A landscape with many valleys, sampled at points; each row gives a point and its height.
From any point a ball rolls to the lowest of the 6 points nearest to it. It stops when none of these is lower. Distance is the straight distance between rows; heights are no part of it.
k63: [  8 -31  -8 -15  -7  -8   6   6  -1  -7 -21 -16 -15  26   4  27   1 -18
  18  -7   6  16  15  20   8]  (h 4.45)
k54: [  9  34  17 -24   4  11  15   9  30 -25 -12   8  10  27  -5  13  -1 -15
  14  -1 -25 -13 -20  -5   9]  (h 4.96)
k37: [ -6 -40 -21   6 -34  18 -18  -5 -25  33  -3  -3  -2  -9   4   4  34   4
  19   9  33  23  29 -22  54]  (h 3.74)
k94: [-20 -24 -36  18 -11   0   5 -43 -17  16  15   5  -1  -8 -17 -18 -12  29
 -36   7  -7   8   3 -22   7]  (h 6.37)
k765: [ 28 -29  -7  14  -2  11 -37 -30 -18  16  33  11 -18 -33   8  -3   0 -21
   2  14   9   2  18 -20 -23]  (h 3.31)
k409: [-18   8  32 -10  20  21 -25  17   9 -28  41  33   2 -15   3 -30 -19 -62
  22  28   6  -9  -6  17  -5]  (h 7.35)
k203: [ -5  15   8   1  27  -2 -12  25   2 -16 -22   5   8   4 -15  10  26 -23
  21 -13  14 -28  -7   6 -11]  (h 6.29)
k267: [  2  -4  15  -3  -7   6  16   9 -13  12 -34  -3   7  26 -17  10  -6  19
   1  -1  -1  -1 -23   9  19]  (h 6.47)
k387: [-24   0  -1  12  16 -11 -16  -5  16   3 -21  -3  11  11 -29  -8  -3   2
 -17   7 -14  16   9  23   2]  (h 5.07)
k329: [ 21 -43  -3 -20 -16 -12  -1  13 -23  16 -12 -18  -9  23  29  31  11  -2
  19   0  16   2   9   4 -11]  (h 3.91)
k390: [-14   4 -21   6  -1 -24  31 -10   6   2  16 -13  11   9  -8   1 -16  26
 -32  -8 -12   1   4  21 -22]  (h 4.78)
k343: [ 13  14  17 -24  23  -2 -11  31   1 -27  -3  22   3  16  12   7  24 -51
  30  -1  -3 -37  -5  -5 -21]  (h 7.11)
k440: [ 19 -28   9  -7 -25  -7  15  22 -26  43   9 -39   5   8  29  31  -2  23
  12  -2  22   2  21  13  -8]  (h 2.95)
k194: [  2   1   8  22  20  25 -43  -3   0 -12  29  21 -16 -36 -30 -23 -15 -45
  14   8   8  11 -10 -30   8]  (h 5.26)
k793: [ 18 -42  -3  -1 -38  11 -13 -33 -32  22  19  20 -10 -34  12 -15 -12  -1
 -17  15   0   1  10 -15   2]  (h 3.40)
k742: [ 15   4  11   1   2   1   5 -23   4 -18   5  18  11   3  20 -24 -13 -14
  -4  -3 -20 -21  -9   4 -14]  (h 3.54)
k511: [ 24 -21  -1   8   3   9 -22  -8 -10  14   6  18 -12 -17   7  -2  12 -17
  -1   4   5 -15  -1 -15 -12]  (h 3.49)
k170: [  3 -23 -23 -16 -13 -12  27 -11  -9   5  10 -24  -9  11  -5   1 -18  28
 -21 -16   2  10  -7  17  -4]  (h 3.10)
k706: [-10  54  35 -13  -3  -7   3  11  58 -24   8  21   7   9  10 -23  -9 -12
   4  23 -49  13 -12   0  17]  (h 2.78)
k606: [ 16   0  26  -3   5  -6   9  39 -18  -1 -17  11   7  23   4  37  16 -11
  26  -2  18 -23 -19  -9   2]  (h 5.50)
k546: [  2  10 -25   4   0 -19  36  13  -2   7  21 -32   2   1  12   4 -21  31
 -18 -22   0   1  -6  14 -26]  (h 3.87)
k979: [ 12 -19  23   2 -32   5  14  17 -28  19   2 -17  31   0  23  12  21  18
   2   0  22  -4  13  13  19]  (h 4.50)
k109: [ 15   2   5  -4  21 -20  -5   0  23 -14   5  -1   4  -2  26 -10  -6 -34
  12  17   0 -17  17   4 -36]  (h 4.97)
k981: [-14 -18  -3 -25  -9   3 -20  -7   0 -12 -40   4 -15  35  -1   6   3 -12
  20   8  -1  16  -2  22  34]  (h 6.43)
k299: [ 15  50   5  -7  -1   2  21  36  48 -26  11 -15  -2  20 -20  35   6 -22
  26  -7 -13  10   7  18  -1]  (h 5.00)
k106: [ 24  27  -9  -9 -22   4  37  17  39 -21   3 -16  -2  22  -7  27 -13  13
   9 -13 -25   4 -10   9  11]  (h 4.37)
k208: [ 19 -41  -9  -2   7  -4 -10   0 -13  17 -14  -8 -12   1  11  23   4  -2
  15   2  16  -3  10   1 -16]  (h 3.09)
k297: [-20   9  17   5  26   7 -33   5   4  -4   6  12  -4   2  -8 -15   0 -40
  14  17   6 -14   8   6  -6]  (h 5.45)
k252: [-19  11   0   2   1  -7   9  -8  12  -3 -22  -3   0  27 -18  -2 -19  12
 -25  -3 -20  36 -11  25  23]  (h 4.27)
k663: [-17  16  14   7  15  -1 -13 -16  14 -19  23  30  11 -16  12 -33 -12 -24
  -6  34 -24   2 -14  17   3]  (h 4.26)
k301: [ -7  18  -9   8  24 -20  17  27  13 -17  -7 -47  -4  17 -19  21 -13  -8
  15 -19   3  12   8  37 -14]  (h 6.06)
k270: [-39  34  -1  14  17  -6   3   9  16 -36  -3  12  12 -25  -6 -22  28  -6
  25 -17  -2 -15  -6  11  -8]  (h 5.03)
k227: [  6 -28  10   2 -23  29 -15  -8 -29  28 -12  22  -1  -3  -4 -11  17   7
  -7   7   9   1  -8 -10  30]  (h 5.47)
k326: [ -7  57  27 -19   2   2  12  29  49 -30  -9 -12   4  20 -26  15  -6  -1
  -5  -1 -23  28 -10  11  31]  (h 2.10)
k806: [ 17   0 -17 -16  -4 -22  28  -5  -2   8   4 -14   7   1  33   7 -10  16
  -5 -17   6 -14  -1  -5 -35]  (h 2.47)
k394: [ 13   8 -10 -28 -52   0  43  22 -15  14  42 -54 -34  15  14  19 -24  31
 -10 -28  -3  19  -6  16 -10]  (h 4.84)
k880: [ 26   2 -15   0 -26  -6   3 -25 -24   3  30  25   6 -47  23 -19   2  26
 -22 -12   7 -18 -11 -15 -27]  (h 1.21)
k352: [-12  -6 -15  12  26  -1 -23  -8   8   8 -12 -12  -1   9 -19   8   6 -19
   9   3   9  -6  15   5 -12]  (h 3.50)
k632: [-17 -42 -34  -7 -15  -2 -15 -21  -9  12 -21  -6 -15  11  -6  -7   1  12
   7   8  12   9  18   3  28]  (h 4.41)
k185: [-13  22 -17  15  24 -22  21   5   9  -8   2 -22   3   4 -19  12  -4   8
 -10 -13  -2   3   2  19  -9]  (h 5.97)
k324: [ 13  12 -27  25  22   2 -13   1   3  -2   2   9  -2 -34  -4  -1  25  -9
   4 -20  22  -9   6 -46 -21]  (h 3.23)
k151: [  9  -3 -23  33  13  -2  -4  -8  -9  24   3  -6  -2 -28  -6   2   3  24
 -11 -19  26   6   7 -24 -26]  (h 2.87)
k493: [ 16  -4   4   3 -26   0  34  15 -21  22   7 -15  24  -9   3   7  -3  43
 -12 -14  20 -18 -11   4  -4]  (h 3.86)
k250: [ -2  26  40 -26  31  24 -15   9   8 -15   0  30  -1  13  15 -16 -14 -19
   7   7 -21 -12 -36  -5  13]  (h 6.09)
k142: [ -2 -14 -12  16  -6   0  -4 -31 -12  18   7  13   7 -14   1 -17  -7  12
 -27   6 -17  -6  -5  -6   1]  (h 5.01)
k133: [-29  55  15   6  15 -24  13  28  26 -30 -12  -8  14   7 -18  -7   1  17
  10 -11 -11   9 -18  22   5]  (h 3.05)
k882: [ -1  -2   7  -6  -8   7   5 -25  13 -13  -1  19   4  18   9 -16 -20   1
 -17  16 -46  12 -10  13  12]  (h 2.77)
k79: [-12 -31  19  -6   5  25 -43   7 -35  16 -16  29 -20  13  -2   8  10 -31
  14  11  13 -16 -16 -11  31]  (h 7.47)
k756: [-10 -25 -22  13  24   0 -27 -42   8   8  11  -6 -16 -20  -8   6  -3  -5
 -15  17  -2   7  37 -20 -13]  (h 4.46)
k175: [  3   5  -4   3  -9  -8  34  10  -5  -6   1 -26  -1  15 -17  18 -19  19
  -4 -19   3   9 -13  31  -1]  (h 5.29)
k661: [ 17 -18  -2 -11 -38 -13  29  -6 -15  25   8 -12   4   3  18  -2  -4  25
 -17  -7   7   1   7   6  -7]  (h 0.81)
k25: [ -4  20  21 -23 -18   9   4  -1  39 -21 -12   4  -5  27  -3  -7 -20 -14
  -6  14 -41  27   4  19  22]  (h 2.22)
k673: [-25  33   3  10  14 -37  -6  18  31 -19  -2   3  -2 -16  -8 -14  13 -25
   0  41   0  -5  19  12 -15]  (h 4.94)
k819: [ 21  10  -2 -16  14 -18   9  11  30 -20  -3 -26  -1  16  23  27   0 -16
  22  -9 -10  13  19  12 -30]  (h 7.39)
k872: [ -5  25  12  -4  15 -17 -15  19  31 -12 -14  -2   4  19   1  -9  12 -45
  19  15  -2  -3  10  21  -4]  (h 6.20)
k339: [ 18 -11   9 -14  -1   3   1 -10   5  -4 -24   7   0  18   9  -6  -6 -24
   5   1 -12 -12  -1   8   1]  (h 5.32)
k188: [-29  43   5  19  12 -26  -1  11  25 -20  -3  15  21  -8  -9 -22   5   1
 -23  35 -15  14   1  17   5]  (h 4.95)
k95: [-26   1  -8  36  23   0 -20 -32   2  -4  20  18   4 -27 -14 -24  -7 -15
 -23  21 -16   5  11 -10   4]  (h 6.44)
k705: [ -3  30  29 -32  -1   8   2   4  41 -16  -7 -13  -4  38 -17  17  -9  12
  -7   4 -43  41  -4  12  39]  (h 1.89)
k692: [ -5 -16  10   2  20  -2 -23 -16  11  -5 -11   6   0  22  -2  -8  -6 -33
  12  14  -4  -1  10  13   1]  (h 5.31)
k143: [-27   0   7 -13  12   1 -23  -7  18  -3 -22  -5 -15  23 -18  -2 -11  -5
   7  13  -9  18   8  22  25]  (h 5.73)
k817: [  1 -37 -21  -2   0  -8  -7 -28  -8  12 -10  -8  -5   3   8  -4  -1  10
  -2   7   4  -3  14  -3 -12]  (h 1.02)
k676: [-24   9  10  -2   9  -6  -8 -13  26 -12 -17   1   7  21 -19  -9 -17  -8
 -14  11 -24  15  -1  21  17]  (h 3.93)
k118: [-29  14  37 -29  35  10 -27  28   6   1 -31  -4  -5  43 -25  14  -3 -17
 -12   5  -2  15  -3  10  33]  (h 6.38)
k230: [-11  -7  17  11  12  22 -21   1 -17  12 -22  24   2   6 -20   0   1   5
  -1  -2   7  -5 -14  -4  23]  (h 7.17)
k804: [ 18 -18  -4  -3  11 -10   6  30  -3   0 -10 -43  -7  17   7  35  -4   1
  20 -22  11   4   5  21 -16]  (h 4.82)
k122: [-15 -48 -18  11   4   9 -35 -38  -1   2  12   0 -26 -12  -9 -14   0 -25
   7  24   5  14  26 -14  12]  (h 4.25)
k306: [ 25 -15   1 -10  -9  -8   4   9 -16  30  14 -11   2 -20  26  17  -3  27
   4 -12  17 -11   9  -3 -32]  (h 2.09)
k276: [ 12 -42 -11  20 -14  14 -12  11 -26  43   6 -18  -3 -15  13  31  30  11
  17   3  38   3  31 -29   8]  (h 2.68)
k651: [  2 -33  -3   1 -30  11  -3 -31 -19  28   0  16   5 -13   0 -15   2  18
 -19   8   9   4   6  -8  24]  (h 1.79)
k160: [-10   3  -8 -10 -41  -4  29  20 -44  24  28 -64 -24   7  -2   6 -20  38
 -19 -13  14   6  -2  22  -9]  (h 4.39)
k150: [  2 -31 -19   2 -19   7 -12 -31 -15  38  16 -10 -14 -23   4   9  -5  16
 -14   7  18   9  26 -40 -17]  (h 3.20)
k776: [ 19 -14  -7  11 -13   3 -10  10 -25  40  28 -18  14 -25  18  22  13  24
  -5 -11  42  12  30 -18 -18]  (h 2.43)
k687: [ -1  -4  -5  29  -4  20 -12 -14 -14  23  -7  22   5 -26 -22 -16   5  19
 -27  -5   6   5 -15 -19  11]  (h 0.99)
k974: [ -4  -9 -27 -15  19 -11 -14 -17  11  14   9  -8  -9 -11  25  25 -26  11
  -6   6   6  16  36  -1 -49]  (h 3.81)
k650: [ 10   6   5   6  -2   1  23  -6 -10  -2 -14  13  13  -5   4 -11   5  20
  -9 -15   6 -17 -26   3   1]  (h 5.40)
k368: [  0  29  17  -8  10   5  19  24  14 -23 -24 -14   8  35 -14  15 -10   0
  13 -12 -15   5 -17  11  15]  (h 3.67)
k898: [-15  15  50 -20  49   7 -24   8  -1  11 -20   6  -3  11  -8 -13   3  14
  -8   0 -19   2 -27   0  23]  (h 6.10)
k738: [-25  26  33  -8  20  -1 -20  13  34 -11   6  18   5  10   3 -28 -11 -28
   2  29 -16   6  -4  15  10]  (h 4.24)
k966: [-10  29  23 -13  21  14 -18  13   0 -30   5  34   6   1  13 -17   6 -48
  31  -3   5 -28 -22   3   1]  (h 6.52)
k674: [  5   2  -3   7  21 -25  -1 -12  16 -14   6   3  12 -11  18  -5   8 -17
   1   6  -6 -15  18   0 -31]  (h 4.48)
k697: [ -2 -43 -41   0  -9  11 -13 -36 -21  15   7 -12 -28 -18  -4   3   9   6
  -8  15  19  19  40 -53   9]  (h 3.30)
k583: [-11 -43 -20 -24 -24  -8  -1   3 -29  32   0 -30 -10   4  33  28  -1  26
  18  -3  27  17  24  10  -4]  (h 3.53)
k17: [-10  -4 -22  22   6  -5  -3 -28   5  10   7  10   5  -8 -16 -10 -10   7
 -29   4 -17   4   1   0   0]  (h 5.43)
k257: [ 27 -50  -2   1 -25  25 -30 -19 -29  35  11   0 -11 -29  19   2  17  -3
   0  14  22  16  26 -26  11]  (h 3.01)
k238: [ -9   6  22  -7   3  14   1 -20  -2  -3 -23  17   8   9   4 -25 -13  14
 -20  15 -27   7 -26  12  19]  (h 3.19)
k116: [  7  10 -13 -12 -22 -26  42  10 -16   9  39 -20   5  -8  24  -1 -22  43
 -18 -18   8  -6 -10  -9 -41]  (h 3.41)
k973: [  1  57   6  -5  -4   5  27  31  33 -51  -3 -10   6  20 -24  22   9  11
  23 -25 -24  -1 -25   2  18]  (h 3.08)
k161: [ 23 -41  13 -12 -18  10  -4 -18 -33  15  -3  14  -4  -2  16 -10   2 -13
   5  11   7  -2  -4  -3   8]  (h 4.56)
k482: [ 18  14   2   9 -18  -6  41  26 -19   5  -2 -39   0  10  -8  16 -13  33
   5 -15   5  -4 -12  24   1]  (h 6.34)
k407: [-14  13 -36  26  19  -7  -6 -21  12  -9  12   4   6 -23 -13 -18  12   2
  -9  -3  -4 -13   8 -16 -25]  (h 3.82)
k283: [  0   3  19 -15   8  -7 -16  -5  30  -5  -5  -1  -7  22   7 -10  -6 -54
  20  28 -11  -1  29  22  -6]  (h 6.15)
k97: [ 15   3 -13  23   1   6 -10 -32 -16 -19  25  26  -5 -45  -3 -34  -3 -10
  -3  -3  -5 -18 -18 -13  -5]  (h 3.90)
k990: [ 26  -5 -26  13   2  11 -22  -1 -13  26  10  -7 -10 -37  23  24   5  17
   3  -8  43  21  25 -57 -30]  (h 2.53)
k221: [-17  25  20  -3  28   0 -22   9   8 -22  -3  14  11  -7   0 -21  12 -30
  14   3   7 -15  -3   6  -7]  (h 5.53)
k945: [ -5  20 -26  -2  -6 -20  40  -7   4 -33   7  -3  14 -14  19 -11   1  26
 -11 -24 -17 -13  -7   5 -22]  (h 5.04)
k874: [ 22  13  14  -8   1   2  12   2   0 -18 -14  11  13   7  14   1  10   7
  18  -8   0 -26 -21  -4   3]  (h 6.45)
k105: [ 19 -10 -17 -22 -39   8  46   3  10  -3  -4 -35 -13  26  -1  12 -17  16
  -1 -20 -12  21  -1   8   9]  (h 4.11)
k764: [  7 -13   7  20 -35  17  13   4 -25  37   7   1  25 -10  -8   0  15  41
 -10  -4  16  -1   2  -1  19]  (h 4.99)
k3: [ -8 -26 -20 -15 -32 -18  30 -23  -2  10   9   3   5  13   2 -14 -25  24
 -37  -2 -28   2  -2   8  -3]  (h 3.68)
k720: [ 21  16   2 -21   4  -3  11  40  27 -17  -3 -25 -16  34 -18  44  -9 -37
  31 -10  -7  15  14  12   2]  (h 6.30)
k298: [ 11  40  22 -27 -19  16   0  10  54 -15   0   3   3  31 -24  20  -4 -16
   7   5 -38  32   3  12  22]  (h 1.26)
k630: [ -3  47  -7  -5  -8 -16  34  14  52 -38  11  -5  11   6   9   7   2  -5
  10  -4 -32   6  -3   5   0]  (h 3.83)
k759: [  4   4  13 -20  -5   5   9  11  26 -13 -25 -12 -11  34 -15  14  -9 -24
  12  -4 -16  21  12  14  10]  (h 4.33)
k780: [  5  -5  18 -32   1  16  -5  23  15 -17 -27  -3 -21  48  -1  31   0 -43
  24   1 -21  10   0   8  26]  (h 4.40)
k285: [ -7 -16 -31  -5  -2  -8   4   7 -20  28  17 -37 -18   4   5  20 -27  40
  -2 -12  22   9  15   6 -34]  (h 3.79)
k685: [-22  18  32 -14  42  25 -37  11 -15 -14  13  33  -8 -13   2 -18 -15 -37
   6  14  -4 -11 -17   5  10]  (h 6.65)
k74: [-17  27  30  -6  34   9 -18   6  13 -15  -8  12   5  14  -8  -6  -1 -17
  -4  -3 -13 -11 -18  11  10]  (h 5.44)
k6: [  2 -31 -13  15  -6   5  -4  -1 -11  25 -22 -10  -3  12 -20   4  11   8
   3   2  21  -1   5  -6  -2]  (h 1.49)
k638: [  2 -57 -26 -23 -13  -4 -17 -34  -6   3 -12  -8 -15   7  23  -6   0  -4
  15  19   7  -5  23   7  19]  (h 4.02)
k167: [-20  -5  20 -13  34  20 -40  30 -22  18 -25  26 -14  25 -16  23  13 -22
  11   5   7 -11 -18 -13  28]  (h 7.00)
k616: [ -7 -12 -23  12   3 -13  27   4 -15  28  21 -35 -10 -11  -6   4 -21  37
 -19 -16  20   5  -2  13 -23]  (h 4.18)
k653: [  4  25  32 -18  17  15  10  14  15 -14 -22   8   7  23  -1  13  -1  21
   0  -5 -19  -3 -39  -7  18]  (h 4.69)
k549: [-11 -15 -14  -1  -4  -8   1 -40   5  -3   3  14   1   6   7 -17 -18 -10
 -23  17 -26   5   6  10  -4]  (h 3.92)
k383: [-12 -26   2  15 -30  18   2 -23 -20  31  -9  17  -6 -17  -8 -25  -5  26
 -23   9  11  16  -1 -21  26]  (h 5.34)
k386: [-14 -39 -25   3 -19   5   8 -14 -25  36   1 -27  -3 -10 -14  12   6  31
  -7  -7  28  17  27  -9   1]  (h 3.58)
k468: [  0  22   7  10  10  -7   8 -16  20 -20   1  14   9   4  16 -25  -5 -22
  -3  10 -22  -7   0  16  -9]  (h 4.38)
k513: [ 30 -18   4   1  13 -11  -5  22 -16  10  -9   1  -2  14  17  21  23 -18
  28 -11  21 -27  -7  -8 -17]  (h 4.07)
k844: [ -5   0 -17  -4 -24 -14  36   6 -19   2  13 -39 -18   6 -13  -3 -30  31
 -30 -14   0   5 -17  22   1]  (h 4.44)
k76: [ -3  10  -8   1  35  -7 -32   4  10 -23   3  16  -4 -24   0 -11  28 -45
  37 -15  19 -30   9 -10 -37]  (h 4.80)
k84: [ 23 -13  -8   6   6  -5  -5 -22  -9  13  10  -2  -9 -23  26   4  -5  14
  -1  -3  13  -7  11 -20 -34]  (h 2.49)
k235: [  7 -17  15  29  -7   3   6  40 -30  25  -7 -22   3   0  -6  25  18  12
  15  -6  33  -9 -11   3   0]  (h 1.25)
k499: [ 30  -3  -9   7  -8   1  -1  -3 -22  33  17   0   7 -40  18   4   6  23
  -2  -6  25  -1   6 -29 -31]  (h 2.56)
k249: [ 11 -18  25 -11  -3  16   2   2 -12   9 -26  13  -6  21   2  11   2   5
   2   4  -6   2 -19   9  19]  (h 6.48)
k841: [ -9  24  41 -38  40  28 -27  30   5 -11 -10  16  -2  25  -1  -2  -7 -27
   6   5 -21 -18 -20  -3  15]  (h 6.16)
k541: [ 28   7  14  -1 -14   0  35  28  -5 -15  -1   1  12  11  15  25   9  19
  18 -12   5 -27 -22  -7  -7]  (h 7.25)
k862: [ 14   1 -19  25 -20   5  -2 -24 -17   2  27  20  -3 -49  -4 -21   0  14
 -34  -1   2   0  -9 -32   1]  (h 2.75)
k358: [ 10  16  13   8   0   3  29  16  -9 -11 -12   2  22  -2  -4   6   4  37
   5 -22  11 -19 -32   1   5]  (h 6.54)
k641: [-30  41   3   3   7 -33  16  17  33 -34  -9   6  13 -17  17 -10  26 -18
   5  18 -17  -4   8  14 -20]  (h 4.42)
k694: [ 15  29  -6   2  -1  -9  42  14  19 -21   4 -22   4  15 -13  15 -16   6
  -7 -24 -10  11 -14  16   6]  (h 4.98)
k565: [-12  43 -24 -10  -9 -32  45   9  40 -34  29  -5  17 -11  34  -9   5   8
  -7  -5 -27   8  16   3 -20]  (h 4.32)
k527: [  7  35   9 -14   4  -1  16  22  36 -36   1   3  12  24   6  10  18 -18
  31 -15 -17 -19  -2  -2 -11]  (h 5.69)
k636: [ 22  15  -3  -4  17 -13  16  28   5 -21 -18 -10   2  13   5  24  13 -15
  24 -15   3 -18  -8   9 -12]  (h 7.24)
k22: [  0  57  -3  10  11   0  34  33  10 -33  -2 -31  -2  14 -29  16 -14  16
  -3 -21 -16  21 -20  36  17]  (h 3.75)
k5: [ -4   6  27 -44  -1  19 -17  15  27 -21 -19   2 -19  55  -7  22   3 -27
  18   8 -24  20   2  11  42]  (h 3.02)
k198: [-35  39  14   4  22  -5   5   1  15 -39 -18  16  17  -4  -4 -20  18   4
   7  -8 -18 -19 -26   6   4]  (h 4.23)
k169: [  4   3 -23   9 -16 -18  11 -19 -18  13  21   5  11 -29  10 -11  -2  29
 -21 -20  10 -11  -8 -19 -24]  (h 2.13)
k365: [  7   8   9  23  13  23 -29 -15 -14  -3   6  40  -4 -29  -9 -34 -10   3
 -14   3  -4   2 -29 -19  14]  (h 5.06)
k311: [-13  -6  24  -9  25   6 -25  21  -4   1 -30   8 -12  36 -21  14   7 -29
   9   7   4  -5  -5  14  12]  (h 6.70)
k949: [ -3   8   7   7  14   7  -3 -30  -3 -16  26  39  11 -29  14 -33 -17  -3
 -18  20 -23  -6 -19   1  -1]  (h 4.10)
k917: [ 10   2  -9   7   0 -11  14  -8  -9  -7   6   8   7 -26  25  -6  14  10
   6 -24   8 -33 -11  -7 -21]  (h 3.64)
k783: [  8 -46 -10   4 -14  21 -20 -10 -24  15  -5   5 -16 -12   5  -1  20 -18
  16  10  21   6  16 -19  12]  (h 3.55)
k555: [-25 -20   1  14  15 -14 -24 -30   7  -4  13   3  -9 -18  -6 -20 -15 -33
  -8  40 -14  -2  19   5   0]  (h 5.48)
k452: [-24  32   9  14  19 -10  -9   1  16 -19 -13  14  18  -5 -13 -20   6  13
  -7  -3 -19  -1 -13  14   8]  (h 4.22)
k202: [ -1  21   1   2   6   1  16   8  15 -36  -8  12  18   3  14 -11  13   0
  19 -23  -8 -23 -19  -4  -2]  (h 5.61)
k322: [  7   2   8  37   1   6  -1   4 -11  19 -10  18   4 -17 -22   1  13  19
   1 -17  19 -12 -16 -20   9]  (h 5.25)
k272: [  9  -4  -3  19  24  10 -33   0 -14   1  -8  21  -6 -25 -11 -13  14 -24
   7  -2  13 -18  -6 -14  -7]  (h 4.49)
k477: [ 26   4 -19  23 -17   2  -6 -12 -16  14  18   5 -16 -46   7  -4   9  10
 -30 -17  31  11  15 -59  -9]  (h 2.64)
k353: [ 15  -1 -13  21 -25   0  12   1 -19  37  29  -2   9 -35  -3  -6   6  45
 -26 -11  31   6  15 -28 -17]  (h 2.85)
k708: [-15  22 -15  12   9 -21  15 -13  16 -22   2  10  17 -23   8 -21   1   9
 -13 -10 -21 -10  -3   3 -16]  (h 4.62)
k963: [  6 -16  -6  20 -30  12  15  24 -30  35   2 -35   2   1 -15   4   5  33
  -2  -7  27   7  10   0  16]  (h 3.99)
k902: [  6 -31  -5 -25 -43   0  23  18 -32  23  11 -50   3   5  24  21  -2  38
   1  -3  23  12  20  23   1]  (h 3.65)
k725: [ -4  19   8   1  30  -1  -3  29   0 -19 -25   9  14  12 -13   9  17  -5
  26 -19  13 -32 -25   0  -3]  (h 6.59)
k560: [-36  24 -28  25  14 -12   6  -5  15 -33   4  13  22 -33   3 -15  31   7
  -5 -15  -4 -10  -1   7 -22]  (h 4.43)
k398: [-32  15  18  17  33  16 -38 -14   7  -7   3  20   2 -15 -23 -24   1 -14
 -11  13 -10   1  -5  -6   8]  (h 5.46)
k369: [ 16   3   3   3  10  -8  -5   2  -9  -9  -7  10   6  -6   2   5  17  -6
  16 -14  15 -28  -5  -4  -9]  (h 5.17)
k748: [-15  61  12   2   8 -15  27  22  39 -31  -5  -2  12   8 -16  -2  -2   8
  -7  -8 -25  11  -7  12  16]  (h 2.79)
k524: [  0 -15  28 -22  19  15 -19  30 -15  -4 -12  32 -21  35  17  22  -2 -51
  15  15  -4 -18 -23   0  19]  (h 6.95)
k767: [ -1  23 -11  34  18  13 -30 -14   2 -10   9  25   4 -34 -19 -20  12 -14
  -3  -7  -1  -6 -19 -33   5]  (h 4.21)
k15: [  6 -32  -2  17 -27  34 -30  -6 -24  16   6  13 -22 -16  -9 -11  11 -23
   6  19  30  35   2 -45  27]  (h 4.63)
k773: [ 21 -25  -1  18  -5  22 -17  -7 -24  31  -5  16  -3 -19 -12  -3  13  -3
   4  -7  20  -1   9 -26   2]  (h 4.30)
k914: [ 17 -13 -13 -10 -11  -7  20   7  -7  12   4 -38 -10  12   9  20 -17  15
   3 -23   6   7   8  16 -24]  (h 3.78)
k26: [  1 -51 -27  -6  -6 -10 -14 -55 -15   2  23  10 -20 -20  16 -16 -16   0
  -8  24  -9   7  27 -13  -7]  (h 4.01)
k147: [-19 -27  -3  11 -15  16  -8  -8 -18  30 -26   3  -3   1 -19  -6  -1  26
 -10   3  12  17  -5  -7  28]  (h 5.51)
k171: [-40  23  33   1  22 -10 -30  13  23  -2  -2   8 -10  -6 -29 -26  -4 -31
  -2  46   2   7   9  16   6]  (h 5.68)
k639: [  9 -11  16   4 -45  20  12   0 -30  31   3  10  18   0   9  -7  10  23
 -11   2  14 -12   9   5  21]  (h 4.91)
k618: [ 20 -29   7  -5   9  16 -17 -20  -7  -1  10  19  -8 -13  12  -7 -12 -36
   8  13  -3 -13 -10  -3  -9]  (h 4.47)
k460: [-11  12  -4  23  33   8 -31  -7   9  -6   4  19   1 -14 -21 -12  15 -30
  -3   3   2  -4   7  -6 -10]  (h 4.31)
k59: [ 26 -11  -3   4  17  -7 -21   1  -9  -2   2  17  -4 -19  12  -1  22 -29
  27  -6   5 -24   1 -10 -32]  (h 4.34)
k12: [-16 -11 -32  -3  16 -18  -7 -20  -4  20  28 -13   0 -12   9  18 -23  30
 -17  -8  10   4  15 -16 -48]  (h 3.73)
k907: [ -3  37   1  -9 -10 -24  20   4  53 -32   9   0  15   5  16 -11   3 -25
   3  19 -20   7  15  10  -3]  (h 3.59)
k130: [ 16  -6 -16  31 -18   8   6   9 -26  37  15 -18  17 -34  -9  10  17  30
 -11 -17  38  10  25 -28  -4]  (h 2.71)
k624: [-28 -25 -21 -10 -40   4  12 -22 -25  20  -9  -9   6   5 -20 -16   0  52
 -11  -1  10  19  -1  13  48]  (h 6.69)
k613: [ -2  28 -18   0 -16 -30  32 -17  35 -31  21   9  18   6  26 -20  -9  -8
 -30  17 -37   4  13   8 -10]  (h 4.19)
k921: [-16 -29 -14 -17 -29   4  -3 -12 -15  12 -25   1  -4  14  -4 -12  -1  32
  -5   6   6  18   1  10  38]  (h 5.28)
k266: [ 13  11  13 -19  13  -8  -5  29  26 -19  -8   1  -2  31   6   9   8 -54
  30   1  -6 -21  10   5 -14]  (h 7.21)
k910: [ 12 -26  18   1 -16   7  12  20 -18  11 -21  -9   5  21 -10  31   7   5
  15   3   8  -6 -12  10  12]  (h 5.02)
k120: [  8 -16  10 -15 -48  10  38 -13  -6  10  -9  -3   5  22   5  -3 -13  24
 -17   2  -3  12  -8   8  24]  (h 2.50)
k925: [-11 -25 -18  27 -10   8 -13 -40 -12  14   0   6 -12  -9 -24 -15   1  10
 -18  20   1   9   8 -23  18]  (h 6.28)
k782: [ -5 -30 -28  -8  -6 -22   5 -29  -5  21  25  -6  -6  -9  18  11 -23  29
 -31  10  -3   2  17  -7 -29]  (h 3.51)

Where does a ball stop that starts at each point below?
k37 => k661
k527 => k298
k725 => k880
k343 => k817
k167 => k298
k202 => k298
k477 => k661
k541 => k880
k874 => k880
k270 => k298
